Points on a hilly landscape, in no order, each with its height.
A ball rolls from a point to whichever of its 2 nearest points has the largest drop for the distance, and stops where none of them is lower. Distance is the straight distance between rows; heights are no part of it.
Z_158: | 130 | 149 | 121 | 106 | 129 | 166 | 130 |  82 | 155 | 155 | 105 | 117 |  96 | 170 |  91 | 149 | 106 | 121 | 132 | 109 |  91 | 119 |  92 |  98 |  79 | 114 | 129 |  h=64.5
Z_259: |  83 | 102 | 105 | 114 | 164 | 177 | 175 | 169 | 113 | 136 | 198 | 116 | 148 | 125 | 133 | 106 | 118 | 150 | 105 | 148 | 147 | 114 | 131 |  78 |  88 | 100 |  94 |  h=63.7
Z_732: |  81 | 143 | 101 | 135 | 157 |  41 | 123 |  98 | 110 | 117 | 107 | 150 | 105 | 124 | 134 |  84 | 119 |  93 |  93 | 147 | 148 |  80 |  82 |  85 | 125 |  91 | 143 |  h=54.8
Z_992: | 143 | 136 | 149 | 152 |  95 | 168 | 168 |  93 |  90 | 111 | 142 |  67 | 112 | 147 | 161 | 118 | 139 | 167 | 127 |  49 | 124 | 167 | 103 | 198 | 127 | 165 | 147 |  h=5.1
Z_166: | 176 | 118 | 105 | 149 |  64 | 117 | 114 | 114 | 179 |  74 | 103 | 121 |  92 | 130 | 124 | 108 |  66 |  91 |  99 | 108 | 155 |  90 | 102 |  65 | 108 | 111 | 146 |  h=61.3
Z_954: | 124 | 110 | 126 | 122 | 186 | 157 | 109 | 182 | 114 | 112 | 159 | 108 | 120 | 101 | 116 | 111 | 170 | 153 | 112 | 130 | 148 | 127 | 114 | 113 | 194 | 108 | 118 |  h=70.8
Z_258: | 148 | 115 | 168 |  96 | 166 |  96 | 122 |  93 | 137 | 179 | 148 | 129 | 150 |  79 | 119 | 161 | 102 | 100 | 149 | 129 | 123 |  99 |  40 | 194 | 137 | 116 | 144 |  h=69.2
Z_34: | 152 | 151 | 113 | 124 |  74 | 147 | 113 | 123 | 128 | 129 | 144 |  86 | 108 | 164 | 152 |  99 | 104 | 116 |  87 |  43 | 123 | 132 | 147 | 119 | 139 | 126 | 123 |  h=74.7
Z_424: | 130 | 153 | 167 | 145 | 140 | 108 | 182 | 104 |  95 | 127 | 142 | 181 | 154 | 136 | 146 | 199 | 138 | 136 | 122 |  85 |  93 | 142 | 132 | 182 |  12 | 189 |  96 |  h=39.9
Z_939: | 147 | 159 | 117 | 111 | 203 | 102 | 180 |  97 | 106 | 187 | 175 | 130 | 140 | 102 | 113 | 145 | 145 | 121 |  59 | 112 | 110 | 139 | 114 | 145 | 204 | 147 | 107 |  h=13.0
Z_592: | 170 | 161 | 147 |  87 | 120 | 177 | 121 | 148 | 165 | 188 | 109 | 161 | 108 | 124 |  73 | 184 | 130 | 143 | 143 | 144 | 135 | 120 | 161 | 135 | 169 | 141 | 116 |  h=12.8
Z_953: | 144 | 116 | 148 | 102 | 150 | 130 | 148 |  97 | 117 | 166 | 125 | 117 | 117 |  88 | 107 | 143 |  86 | 111 | 167 | 164 | 149 |  89 |  89 | 150 |  77 |  92 | 118 |  h=71.0
Z_986: | 188 | 121 | 107 | 135 |  95 |  90 | 131 | 120 | 151 | 109 | 137 | 137 | 162 | 150 | 107 | 108 |  82 |  27 |  82 |  60 |  83 | 170 | 134 |  96 | 124 | 149 | 156 |  h=32.0
Z_10: | 150 | 124 | 160 | 170 | 141 | 144 | 142 | 111 | 126 |  81 | 174 | 116 | 152 |  71 | 131 | 165 | 136 |  89 | 158 |  98 | 100 | 171 |  77 | 153 | 117 | 160 |  98 |  h=6.9
Z_192: | 106 | 111 | 118 | 127 | 136 | 177 | 182 | 116 | 100 | 145 | 146 |  82 | 131 | 113 | 126 | 152 | 108 | 140 | 212 | 172 | 149 | 135 | 119 | 155 |  68 |  90 |  92 |  h=72.3
Z_675: | 132 | 137 |  85 | 108 | 140 | 167 | 103 | 158 | 149 | 116 |  97 | 121 |  98 | 188 |  92 | 137 |  99 | 131 | 105 | 131 | 136 |  81 | 161 |  33 |  75 | 105 |  84 |  h=59.7
Z_882: | 137 | 119 | 170 | 128 |  86 | 164 | 162 | 100 | 183 | 138 | 102 | 164 | 105 |  84 | 133 | 137 | 150 | 187 | 155 | 196 | 169 | 149 | 146 | 122 | 103 | 145 | 120 |  h=34.4
Z_141: | 154 | 132 | 135 | 133 | 152 |  59 | 139 | 102 | 139 | 146 | 125 | 174 | 164 | 102 | 117 | 132 | 132 | 104 |  73 | 174 | 104 | 163 | 145 |  99 | 156 | 151 | 109 |  h=69.8
Z_350: | 128 | 139 | 134 | 152 | 157 | 174 | 164 |  97 |  71 | 115 |  95 |  88 |  67 | 168 |  95 | 136 | 162 | 179 | 162 | 111 | 145 | 123 |  84 | 156 | 145 | 116 | 146 |  h=67.2
Z_583: | 187 | 150 | 117 | 151 |  91 | 132 | 143 | 191 | 138 |  93 |  94 | 139 | 136 | 111 | 102 | 131 | 125 | 110 | 116 |  94 | 173 |  68 | 115 | 114 | 108 | 165 | 104 |  h=64.1
Z_36: | 151 |  99 | 159 | 137 | 135 |  88 | 107 |  76 | 168 | 130 |  78 | 134 | 130 |  91 | 113 | 115 | 134 | 119 | 123 | 202 |  89 | 178 | 121 | 114 | 125 | 133 | 148 |  h=72.4
Z_289: | 108 | 163 |  79 | 112 |  76 | 158 | 136 | 126 | 160 | 147 | 163 |  76 | 148 | 111 | 162 | 113 | 124 |  96 | 134 |  54 | 101 | 170 | 119 | 148 | 138 | 142 | 113 |  h=73.8
Z_856: | 129 | 117 | 136 | 129 | 172 |  98 | 115 | 109 |  69 | 164 | 163 | 121 | 171 | 146 | 120 | 155 | 100 |  86 | 161 | 154 |  81 | 152 | 175 | 150 | 139 | 104 |  94 |  h=35.2
Z_332: | 107 | 119 |  87 | 110 | 131 |  90 | 114 | 112 | 136 | 140 | 113 |  74 | 137 | 108 | 163 |  88 | 112 | 123 | 106 | 158 | 115 | 130 | 137 | 108 |  82 |  98 |  95 |  h=47.2
Z_3: |  80 | 105 | 147 | 159 | 166 |  85 | 152 | 154 | 100 |  83 | 192 | 173 | 180 |  98 | 158 | 118 | 155 | 121 | 116 | 114 | 132 | 107 |  53 | 135 | 144 | 151 | 138 |  h=55.2
Z_165: | 133 | 112 | 121 | 128 | 145 | 137 | 101 | 195 | 115 | 103 | 166 | 101 | 183 | 140 | 148 | 118 | 165 | 151 |  92 |  93 | 101 | 136 | 111 | 131 | 172 | 156 | 107 |  h=68.9
Z_938: |  82 | 112 |  95 |  84 | 162 | 105 | 121 | 129 |  99 | 202 | 135 |  94 | 158 | 165 | 141 |  95 |  94 | 111 | 107 | 112 |  78 | 139 | 141 | 162 |  63 | 100 | 168 |  h=45.9
Z_943: | 121 | 150 | 118 | 112 | 133 |  60 | 123 | 133 | 134 | 139 | 149 | 149 | 204 | 133 | 162 | 132 | 144 |  99 |  87 |  55 |  86 | 139 |  94 | 172 |  98 | 173 | 123 |  h=26.5
Z_401: | 101 | 118 | 129 | 158 |  78 | 164 | 140 | 137 | 109 | 129 | 126 | 158 | 129 | 194 | 112 | 114 | 111 | 118 | 200 | 135 | 134 | 127 | 159 | 129 | 155 | 128 | 181 |  h=21.7
Z_651: | 109 | 124 | 116 | 132 |  96 | 220 | 106 | 167 | 153 | 141 | 119 | 140 | 120 | 183 |  79 | 153 | 145 | 159 | 197 | 137 | 122 | 131 | 132 | 126 | 181 | 118 | 172 |  h=14.6
Z_15: |  97 | 154 |  83 | 123 | 126 |  87 | 139 | 172 | 141 | 139 |  78 | 189 | 110 | 117 | 107 |  88 | 144 |  98 | 118 | 168 | 177 | 104 | 169 |  90 | 181 | 139 | 165 |  h=11.2
Z_138: | 112 | 169 | 113 | 143 | 109 | 156 | 168 | 137 | 124 | 140 | 136 | 108 | 133 |  77 | 144 | 146 | 159 | 107 | 175 |  90 | 129 | 175 | 140 | 206 | 147 | 181 | 134 |  h=73.3
Z_382: | 161 | 133 | 120 | 120 | 162 |  56 | 173 |  67 | 101 | 186 | 121 | 111 | 160 | 111 | 127 | 139 | 110 |  98 | 116 | 110 |  89 | 114 |  64 | 209 | 109 | 136 | 153 |  h=67.6
Z_418: | 144 | 142 | 140 |  96 |  55 | 180 | 101 | 152 | 170 | 172 | 160 | 148 | 153 | 150 | 129 | 169 | 108 | 142 | 162 | 124 | 126 | 120 | 166 | 140 | 159 | 130 |  98 |  h=7.5
Z_212: | 172 | 165 | 127 | 147 | 122 | 104 | 145 |  90 | 130 | 124 | 116 | 151 |  65 | 101 |  98 | 123 | 122 |  97 |  81 | 119 | 143 | 146 | 148 |  86 | 216 | 139 | 138 |  h=71.9
Z_537: | 188 | 174 | 141 | 110 | 173 |  87 |  98 | 115 | 103 | 147 | 115 | 105 |  89 | 115 | 119 | 141 | 126 | 112 |  60 |  60 | 148 |  73 | 102 | 156 | 173 | 131 | 110 |  h=75.0
Z_216: | 129 | 126 | 136 | 122 | 104 | 125 |  92 | 130 | 154 |  94 | 152 | 177 | 113 | 173 | 137 | 138 | 175 | 208 |  95 | 158 | 146 |  92 | 143 |  46 | 192 |  76 |  86 |  h=75.9
Z_936: | 117 | 131 | 129 | 130 | 103 | 131 | 114 | 160 | 185 | 103 | 165 | 184 | 123 | 114 | 141 | 100 | 104 | 103 |  63 | 117 | 167 | 126 | 151 |  49 | 132 | 149 | 125 |  h=80.2
Z_555: | 126 | 103 | 159 | 101 | 182 |  90 |  40 | 120 | 119 | 126 |  98 | 121 | 114 | 144 | 122 | 123 | 135 | 136 | 120 | 172 | 107 | 120 | 141 | 105 | 143 |  83 | 112 |  h=41.8
Z_199: | 156 | 112 | 219 | 147 | 116 | 108 |  85 | 139 | 100 |  96 | 160 | 195 | 151 | 144 | 149 | 153 | 123 | 128 | 138 | 130 | 149 | 100 | 157 | 135 | 145 | 137 | 100 |  h=68.7
Z_845: | 127 | 128 | 128 | 147 |  83 | 145 | 131 | 122 | 182 | 108 | 131 | 135 | 111 |  84 | 149 |  93 |  98 | 100 | 101 | 124 | 160 | 161 | 180 |  84 |  70 | 151 | 123 |  h=81.2
Z_30: | 116 | 144 |  92 | 106 | 116 | 119 | 172 | 141 | 131 | 163 | 118 | 154 |  86 | 115 | 121 |  91 | 140 | 148 | 123 | 165 | 193 |  90 | 143 | 112 | 217 |  94 | 169 |  h=19.6
Z_559: |  88 | 122 | 107 | 139 |  45 | 198 |  83 | 138 | 187 | 110 | 128 | 112 |  86 | 170 | 153 | 100 | 129 | 176 | 155 | 110 | 174 | 117 | 146 | 106 | 129 | 110 | 163 |  h=17.4
Z_598: | 169 | 163 | 144 | 131 | 144 | 107 |  98 | 118 | 113 | 125 |  91 | 123 |  77 | 136 | 119 | 120 | 167 | 163 |  65 | 104 | 142 | 111 | 143 | 123 | 206 | 131 | 126 |  h=73.4
Z_297: | 199 | 113 | 118 | 119 |  71 | 163 |  90 | 190 | 208 |  97 | 110 | 129 | 134 | 115 | 102 | 146 |  92 | 114 | 109 | 119 | 159 |  97 | 133 |  82 |  95 | 141 | 110 |  h=62.9
Z_890: | 175 | 135 | 110 | 161 |  56 | 126 | 117 |  73 | 169 | 100 |  75 | 116 |  59 | 137 | 113 | 115 | 135 | 157 | 107 | 145 | 137 | 141 | 129 |  90 | 206 | 103 | 167 |  h=70.3
Z_698: |  75 | 118 | 119 | 117 | 175 | 147 | 130 | 114 | 106 | 118 |  79 |  86 | 127 | 132 | 124 | 159 | 178 | 166 | 210 | 179 |  87 | 160 |  92 | 173 | 108 | 117 | 132 |  h=73.7
Z_893: | 138 | 103 | 192 | 142 | 158 | 126 | 147 | 131 | 113 | 101 | 125 | 150 | 151 | 109 | 143 | 132 | 172 | 177 |  91 | 113 |  96 | 165 |  98 | 169 | 101 | 196 | 154 |  h=7.1
Z_766: | 112 | 113 | 110 | 144 | 109 | 113 | 121 |  98 | 168 |  81 |  96 | 138 |  92 | 135 | 135 |  92 | 124 | 149 | 122 | 161 | 158 |  78 |  86 |  50 |  92 |  94 | 139 |  h=58.7
Z_359: |  67 | 142 |  89 | 113 | 146 | 113 | 120 |  93 | 170 | 150 |  94 | 155 | 111 | 133 | 126 | 110 | 127 | 111 | 115 | 179 | 103 | 144 | 153 |  66 |  71 | 119 | 121 |  h=51.3
Z_851: |  50 | 157 | 118 | 118 | 178 |  99 | 125 | 138 |  94 | 146 | 183 | 131 | 127 |  84 | 177 | 119 | 160 | 124 | 100 | 119 | 140 | 146 | 158 | 143 | 143 | 125 |  82 |  h=46.7
Z_438: | 127 | 123 | 135 | 143 | 122 | 127 | 121 | 106 | 143 | 101 |  75 | 161 |  99 | 191 |  95 |  99 | 124 | 139 |  97 | 118 | 110 |  99 |  90 |  77 |  95 | 137 | 187 |  h=62.1
Z_662: | 206 | 106 | 189 | 159 | 172 | 147 | 142 | 104 |  76 |  83 | 128 | 101 | 103 | 124 |  99 | 155 | 131 | 160 | 120 | 128 | 138 | 111 | 103 | 129 | 110 | 119 |  85 |  h=78.4
Z_754: | 108 | 156 |  93 |  80 | 147 |  82 | 128 | 124 | 127 | 220 | 138 | 152 | 137 | 143 | 110 | 116 |  66 |  48 |  96 |  88 | 106 | 140 | 168 | 156 |  75 | 122 | 168 |  h=43.1
Z_697: | 181 | 150 |  84 | 131 | 115 |  74 | 183 | 121 | 104 | 150 |  84 |  94 | 152 | 106 | 112 | 115 | 108 |  93 | 118 | 105 | 130 |  95 |  99 | 164 |  98 | 145 | 131 |  h=66.2
Z_38: | 129 | 130 | 141 | 135 | 105 | 143 | 180 | 155 | 115 | 118 | 107 | 131 | 175 | 129 | 140 | 168 | 140 | 158 | 159 | 123 | 117 | 131 | 124 | 182 |  27 | 183 | 103 |  h=38.6
Z_813: |  53 | 125 | 128 | 100 | 168 | 120 | 143 | 191 |  95 | 103 | 148 | 151 | 184 | 133 | 157 | 183 | 168 | 152 | 190 | 143 | 110 |  97 |  89 | 169 | 123 | 142 | 106 |  h=68.5
Z_427: | 106 | 117 |  95 | 120 |  92 | 112 | 115 | 155 | 117 | 152 | 101 | 108 | 187 | 142 | 141 | 132 | 125 | 110 | 212 | 166 | 101 | 126 | 157 | 169 | 116 | 125 | 118 |  h=61.9
Z_611: | 137 | 107 | 180 | 117 | 189 | 119 | 130 | 137 |  81 | 166 | 176 | 156 | 164 |  96 | 132 | 163 | 130 | 130 | 146 | 178 | 127 | 154 | 203 | 171 | 148 | 130 |  92 |  h=28.5
Z_895: | 157 | 133 | 115 | 159 |  86 | 150 |  56 | 130 | 147 |  88 |  75 | 109 |  89 | 148 | 101 | 143 | 127 | 110 | 193 | 160 | 146 | 132 | 183 |  94 | 161 |  91 | 112 |  h=29.2
Z_690: | 109 |  82 | 144 | 164 | 131 |  80 | 136 | 130 | 122 |  98 | 184 | 167 | 187 | 129 | 148 |  92 | 112 |  97 | 100 | 132 | 113 | 145 | 101 |  99 | 117 | 135 | 154 |  h=51.5
Z_587: |  95 | 114 | 129 | 152 | 115 | 144 |  94 |  77 | 113 |  94 | 140 |  72 |  78 | 154 | 161 |  78 | 126 | 156 | 118 | 121 | 133 | 149 | 130 |  91 | 135 |  80 | 128 |  h=35.8
Z_437: |  91 | 106 | 109 |  99 | 146 | 151 | 132 | 194 | 129 | 125 | 179 | 134 | 197 | 141 | 137 | 149 | 142 | 150 | 148 | 147 | 117 |  97 |  97 | 104 | 127 | 113 |  78 |  h=66.5
Z_249: | 150 | 114 |  81 | 102 |  97 | 147 |  66 | 127 | 193 | 129 | 104 | 114 |  81 | 139 | 113 | 143 |  91 | 119 | 135 | 180 | 139 | 126 | 184 |  62 | 183 |  65 | 126 |  h=23.7
Z_160: | 147 | 119 | 216 | 138 | 113 | 149 |  69 | 126 | 126 |  93 | 165 | 168 |  95 | 134 | 141 | 154 | 161 | 186 | 133 | 132 | 159 | 115 | 147 | 120 | 194 |  98 | 110 |  h=72.0
Z_378: |  82 | 140 | 130 | 106 | 146 | 169 | 123 | 143 | 127 | 167 | 133 | 126 |  72 |  89 | 128 |  92 | 131 | 129 | 120 | 150 | 174 | 155 | 203 | 121 | 141 | 112 | 145 |  h=23.4
Z_928: | 115 | 115 | 140 | 119 | 180 |  81 |  86 | 173 | 113 | 147 |  88 | 140 | 178 |  96 | 127 | 139 | 153 | 114 | 150 | 171 | 111 | 135 | 153 | 185 |  92 | 147 | 125 |  h=64.4
Z_826: | 166 | 115 | 124 | 144 | 107 | 114 | 199 | 140 |  74 | 128 | 116 | 104 | 175 | 130 | 149 | 127 | 145 | 175 | 136 | 157 | 134 | 117 | 155 | 173 | 115 | 150 |  95 |  h=36.3
Z_875: | 179 | 117 | 123 | 156 |  85 | 140 | 196 | 103 | 116 | 149 | 140 | 135 | 157 | 145 | 107 | 111 | 114 | 121 | 121 | 121 |  96 | 174 | 138 | 139 | 172 | 164 | 171 |  h=30.6
Z_718: | 167 | 127 | 117 | 154 | 104 | 148 | 162 |  84 | 121 | 104 |  95 |  88 |  62 | 132 | 105 | 118 | 156 | 184 | 131 | 148 | 164 | 109 |  91 | 110 | 166 |  82 | 134 |  h=68.6
Z_617: |  42 | 161 | 128 | 138 | 174 |  44 | 136 | 114 |  94 | 145 | 143 | 192 | 126 | 121 | 160 | 102 | 148 | 112 |  78 | 114 | 141 | 108 | 119 | 129 | 107 | 137 | 140 |  h=51.0
Z_470: | 135 | 151 | 117 | 138 | 115 | 117 | 177 | 115 | 127 | 134 | 162 | 175 | 154 | 164 | 113 | 123 | 114 |  81 |  84 |  46 |  86 | 152 | 125 | 111 |  92 | 167 | 144 |  h=29.8
Z_384: |  93 |  90 | 162 | 160 | 137 | 124 | 113 | 132 |  97 | 119 | 124 | 162 | 105 | 140 | 125 |  71 | 110 | 109 | 144 | 161 | 142 | 146 | 175 | 121 | 121 | 123 | 210 |  h=33.6
Z_687: | 183 | 111 | 120 | 161 | 103 | 118 | 216 | 133 |  78 | 152 | 163 | 115 | 179 | 120 | 138 | 117 | 102 | 121 | 100 | 112 | 115 | 162 | 171 | 169 | 101 | 164 | 131 |  h=33.4
Z_241: | 176 | 116 |  94 | 106 |  99 |  96 |  73 | 154 | 185 | 119 |  80 | 106 | 132 | 139 | 125 |  86 |  81 |  60 |  72 |  85 | 101 | 169 | 153 | 109 | 123 | 142 | 176 |  h=34.1
Z_292: | 137 | 136 | 116 | 148 | 152 |  29 | 126 | 161 |  94 | 149 | 105 | 172 | 186 | 119 | 132 | 119 | 147 |  97 |  95 | 147 | 121 | 149 | 191 | 160 | 151 | 173 | 129 |  h=67.3
Z_665: |  63 | 133 | 134 | 148 | 164 | 126 |  99 | 125 |  56 |  88 | 171 |  88 | 110 | 140 | 181 | 113 | 150 | 134 | 140 | 105 | 127 | 143 | 156 | 129 | 130 |  96 |  82 |  h=42.1
Z_7: | 152 | 164 |  66 | 144 |  90 | 111 | 159 | 161 | 135 | 126 |  67 | 128 | 149 | 126 | 100 | 123 | 125 |  76 | 149 | 117 | 125 | 115 | 147 | 120 | 110 | 168 | 124 |  h=65.1
Z_395: | 127 | 127 | 115 | 146 |  85 | 226 |  92 | 135 | 187 | 122 | 115 | 103 |  77 | 156 |  88 | 125 | 121 | 132 | 161 | 109 | 133 | 178 | 156 | 108 | 143 | 132 | 170 |  h=18.9
Z_505: | 136 | 103 | 194 | 128 | 143 | 156 |  73 | 112 | 145 | 101 | 121 | 130 | 140 | 146 | 128 | 152 | 161 | 164 | 134 | 133 |  74 | 169 | 106 | 131 | 112 | 151 | 124 |  h=15.0
Z_490: | 105 | 114 | 124 |  88 |  83 | 105 | 130 |  97 | 144 | 178 | 146 | 165 | 128 | 157 | 147 | 112 | 109 | 165 | 151 | 180 | 158 |  69 | 105 | 122 | 199 |  53 | 161 |  h=33.9
Z_411: | 101 | 132 | 143 | 151 | 110 | 184 | 179 | 159 |  62 |  88 | 166 |  95 | 126 | 178 | 167 | 134 | 154 | 194 | 140 |  75 | 148 | 132 | 120 | 170 | 135 | 156 | 118 |  h=8.3
Z_54: | 151 | 107 | 113 |  88 | 146 |  96 |  81 | 132 | 156 | 152 | 103 | 102 | 112 | 124 | 111 | 108 |  86 | 110 |  86 | 148 | 132 | 103 | 100 | 105 | 164 |  81 | 162 |  h=41.9
Z_189: | 108 | 134 | 102 | 107 | 108 |  66 |  76 | 161 | 162 | 126 | 129 | 146 | 189 | 157 | 141 | 109 |  98 |  68 | 100 |  98 | 120 |  98 | 103 | 111 | 106 | 129 | 121 |  h=21.1
Z_737: | 175 | 137 | 135 | 134 |  65 | 108 | 109 |  53 | 182 | 130 |  64 |  93 | 107 | 102 | 137 | 128 | 122 | 132 | 143 | 139 | 109 | 145 |  98 | 138 | 106 | 124 | 122 |  h=74.6
Z_277: | 126 | 101 | 101 |  84 | 149 | 102 |  86 | 145 | 199 | 153 |  96 | 134 | 100 |  91 | 115 |  86 |  70 |  64 |  77 | 159 | 143 | 163 | 140 | 105 | 142 | 118 | 204 |  h=37.7
Z_949: | 134 | 103 | 163 | 158 | 160 | 167 | 157 | 177 |  85 |  84 | 115 | 126 | 146 | 110 | 106 | 154 | 149 | 145 | 186 | 142 | 148 | 120 | 120 | 168 |  63 | 164 | 116 |  h=40.0
Z_618: | 188 | 131 | 160 | 117 | 214 | 105 | 123 | 116 |  87 | 147 |  91 | 103 | 120 | 112 |  97 | 144 | 129 | 130 |  80 | 108 | 109 | 102 | 106 | 162 |  85 | 145 | 115 |  h=76.7
Z_857: | 135 | 122 | 101 | 113 | 153 | 194 | 150 | 161 | 127 | 129 | 136 |  69 | 128 | 143 | 114 | 128 | 116 | 155 | 103 | 118 | 125 | 128 | 127 |  89 |  50 | 121 |  66 |  h=61.6
Z_454: | 140 | 168 | 102 | 108 | 163 |  75 | 133 | 100 |  70 | 196 | 127 | 120 | 125 | 142 | 120 | 128 |  91 |  67 | 103 | 106 | 110 | 132 | 191 | 162 | 142 | 117 | 123 |  h=40.4
Z_46: | 141 | 120 | 162 | 139 | 157 | 176 | 105 | 153 | 167 |  91 | 142 | 149 |  86 |  70 | 102 | 146 | 196 | 177 | 129 | 158 | 158 | 133 |  98 | 101 | 193 | 114 | 121 |  h=72.5
Z_810: | 142 | 183 | 115 | 107 | 162 | 124 | 180 | 140 | 118 | 187 | 106 | 181 | 129 | 105 |  76 | 178 | 142 | 101 | 133 | 132 | 144 |  95 | 146 | 146 | 143 | 168 | 103 |  h=18.1
Z_125: | 178 | 107 | 160 | 140 | 142 | 121 | 126 | 135 | 153 | 136 | 173 | 129 | 165 |  43 | 112 | 125 | 106 |  68 | 123 | 124 | 133 | 174 | 107 | 162 | 171 | 153 | 152 |  h=11.1
Z_849: | 107 |  65 | 151 | 152 | 132 | 138 |  89 | 131 | 140 | 104 | 165 | 138 | 136 | 139 | 124 |  82 | 108 | 116 | 131 | 155 | 116 | 144 | 109 |  93 | 168 | 102 | 199 |  h=44.3
Z_352: |  90 | 154 | 109 | 118 | 141 |  87 | 160 |  73 | 171 | 174 | 150 | 159 | 138 |  72 | 135 | 137 | 113 |  81 |  93 | 116 |  90 | 168 |  98 | 126 |  28 | 133 | 127 |  h=55.1
Z_952: | 113 | 142 | 105 | 112 |  78 | 129 |  77 | 128 | 206 | 120 | 156 | 155 | 129 | 151 | 141 | 133 | 140 | 154 |  85 | 122 | 124 | 113 | 116 |  56 | 179 | 110 | 103 |  h=78.6
Z_41: | 134 | 146 | 127 | 131 | 115 | 113 | 162 |  96 | 140 | 155 | 105 | 171 | 160 | 156 | 113 | 136 | 172 | 138 | 131 | 122 |  64 | 161 |  95 | 156 | 185 | 186 | 181 |  h=27.1
Z_43: | 170 |  91 | 178 | 128 | 106 | 114 |  86 | 141 | 165 |  99 | 133 | 159 | 160 | 111 | 127 | 143 | 108 | 128 | 130 | 178 | 141 | 110 | 135 |  90 | 106 | 121 |  92 |  h=65.4
Z_104: | 187 | 125 | 177 | 166 | 122 | 147 |  91 | 114 |  93 |  55 | 122 |  83 | 114 | 156 | 133 | 180 | 166 | 188 | 145 |  95 | 126 | 114 |  94 | 150 | 146 | 120 |  76 |  h=79.4
Z_215: | 162 | 145 | 160 | 132 | 126 | 124 | 126 | 128 | 110 |  98 | 113 | 102 | 148 | 133 | 172 | 155 | 175 | 169 | 104 |  56 |  89 | 150 | 114 | 199 | 122 | 198 | 110 |  h=1.8
Z_320: | 129 | 108 | 158 | 126 | 147 | 152 |  59 | 151 | 110 | 106 |  88 | 111 | 107 | 151 | 114 | 138 | 149 | 150 | 190 | 168 | 140 | 116 | 166 | 125 | 121 |  89 | 108 |  h=34.0
Z_972: |  74 | 140 | 167 | 112 | 152 | 112 | 127 | 129 |  59 |  71 | 134 | 120 | 144 | 160 | 182 | 212 | 148 | 163 | 198 | 101 | 107 | 103 | 112 | 213 |  91 | 155 | 101 |  h=69.7
Z_780: | 125 |  86 |  85 | 135 |  78 | 175 |  78 | 156 | 179 |  87 | 179 |  82 | 136 | 127 | 153 |  97 |  70 | 100 | 150 | 125 | 154 | 117 | 137 |  71 | 132 |  78 | 122 |  h=21.5
Z_881: |  76 | 188 |  71 | 133 | 160 | 101 | 171 |  92 | 137 | 177 | 119 | 166 | 108 | 105 |  91 | 140 | 123 |  60 | 118 | 123 |  98 | 154 | 137 |  99 |  70 | 133 | 127 |  h=53.9
Z_251: |  91 | 102 |  70 | 100 | 156 | 158 | 109 | 130 | 173 | 127 | 110 | 144 | 115 | 175 |  97 | 128 | 100 | 122 | 152 | 199 | 130 |  99 | 154 |  18 |  92 |  79 | 117 |  h=56.2
Z_506: | 104 | 168 | 149 | 121 | 144 | 113 | 169 | 120 | 113 | 148 | 140 | 192 | 143 | 128 | 131 | 169 | 162 | 134 | 140 | 101 | 121 | 102 |  90 | 173 | 153 | 180 | 138 |  h=22.9
Z_602: |  71 | 110 | 133 | 131 | 127 | 115 | 171 | 126 |  97 |  95 | 147 | 104 | 150 | 100 | 185 | 115 | 156 | 174 | 149 | 123 | 130 | 100 |  43 | 181 | 113 | 133 | 152 |  h=57.7
Z_712: | 174 | 132 | 146 | 114 | 196 | 127 | 161 | 141 |  57 | 173 | 159 | 126 | 147 | 133 | 117 | 159 | 147 | 153 | 100 | 140 | 128 | 118 | 183 | 165 | 191 | 139 |  85 |  h=20.8
Z_912: | 150 |  77 |  93 | 117 | 129 |  97 | 113 | 124 | 136 | 110 |  81 |  85 | 110 | 136 | 138 |  83 |  72 | 113 | 112 | 200 | 138 | 131 | 195 |  72 |  88 |  85 | 132 |  h=52.3
Z_436: | 106 | 135 |  93 | 147 | 130 | 130 | 111 | 125 | 133 | 104 |  80 |  80 |  68 | 116 | 139 |  56 | 142 | 129 |  84 | 136 | 141 | 179 | 187 |  88 | 134 | 126 | 151 |  h=29.5
Z_794: | 100 | 158 | 139 | 122 | 181 | 196 | 137 | 126 | 103 | 129 | 126 | 140 |  93 | 182 |  72 | 178 | 149 | 141 | 166 |  91 | 100 | 108 |  76 | 129 | 119 | 133 | 131 |  h=66.0
Z_148: |  77 | 153 |  99 | 139 | 158 | 131 | 177 | 167 | 122 | 145 | 113 | 165 |  91 |  81 | 113 |  91 | 148 | 116 | 102 | 148 | 175 | 132 | 168 | 108 | 104 | 150 | 143 |  h=17.9
Z_744: | 106 | 113 |  97 | 122 |  79 | 120 |  80 | 187 | 164 | 101 | 154 | 123 | 167 | 131 | 162 | 100 |  96 |  97 | 142 | 115 | 171 |  61 | 100 | 100 | 113 | 102 | 115 |  h=12.9
Z_631: |  78 | 136 | 116 | 120 | 142 | 171 | 180 | 122 | 104 | 142 | 127 |  95 | 134 |  93 | 132 | 187 | 154 | 140 | 232 | 152 | 110 | 169 | 109 | 215 | 115 | 145 | 134 |  h=72.9
Z_479: | 129 | 126 | 169 | 132 | 160 | 175 | 156 | 103 | 118 | 141 | 125 | 152 |  51 |  88 |  95 | 128 | 150 | 156 | 159 | 188 | 181 | 158 | 174 | 112 | 153 | 108 | 137 |  h=29.6
Z_831: | 125 | 164 | 131 | 137 | 137 | 137 | 167 |  94 | 114 |  89 | 146 | 103 | 145 | 122 | 153 | 186 | 163 | 143 | 132 |  84 |  79 | 158 |  78 | 153 | 108 | 170 |  71 |  h=4.6
Z_799: | 155 | 111 | 142 |  95 |  67 | 165 |  94 | 141 | 185 | 160 | 152 | 143 | 105 | 107 | 130 | 139 |  88 | 146 | 154 | 168 | 188 | 104 | 176 | 120 | 168 |  78 | 133 |  h=15.1
Z_139: |  89 | 123 | 108 | 102 | 169 | 133 | 107 | 102 | 118 | 154 | 121 |  58 | 132 | 134 | 146 | 108 | 142 | 136 | 121 | 107 |  59 | 167 |  89 | 154 |  86 | 113 | 136 |  h=48.8
Z_229: | 100 | 112 | 117 | 160 |  78 | 191 | 158 | 171 | 117 |  97 | 137 |  94 | 126 | 146 | 155 |  72 | 132 | 162 | 144 | 104 | 173 | 143 | 144 | 144 | 107 | 149 | 157 |  h=12.2
Z_357: |  83 | 103 | 106 | 123 |  82 | 126 | 132 | 125 | 120 | 113 | 133 |  95 | 173 | 140 | 173 | 129 | 141 | 157 | 212 | 152 | 108 | 111 |  72 | 173 | 154 | 104 | 139 |  h=59.8
Z_797: | 157 | 110 | 212 | 142 |  74 | 164 | 105 |  92 | 107 | 125 | 151 | 137 |  83 | 159 | 129 | 135 |  85 | 147 | 167 | 103 | 170 |  90 | 128 | 162 | 132 |  94 | 153 |  h=78.5
Z_471: | 132 | 133 | 139 | 137 |  83 | 132 | 145 | 116 |  99 | 126 | 176 | 103 | 113 | 132 | 160 | 106 | 109 | 144 | 123 |  78 | 167 |  79 |  90 | 150 | 167 |  97 | 131 |  h=76.4

Call two points neighbours if one is among the 2 nearest of the other. Go from one point of each pair to the other, from neighbour to neighbour, staying as low as possible. Name the highest point that can't be avoided.
Z_418 / Z_15 -> Z_490
Z_651 / Z_215 -> Z_395
Z_939 / Z_332 -> Z_139

For each start below, name the point where the ball stops.
Z_826 -> Z_418
Z_54 -> Z_744
Z_618 -> Z_766
Z_732 -> Z_15
Z_139 -> Z_939
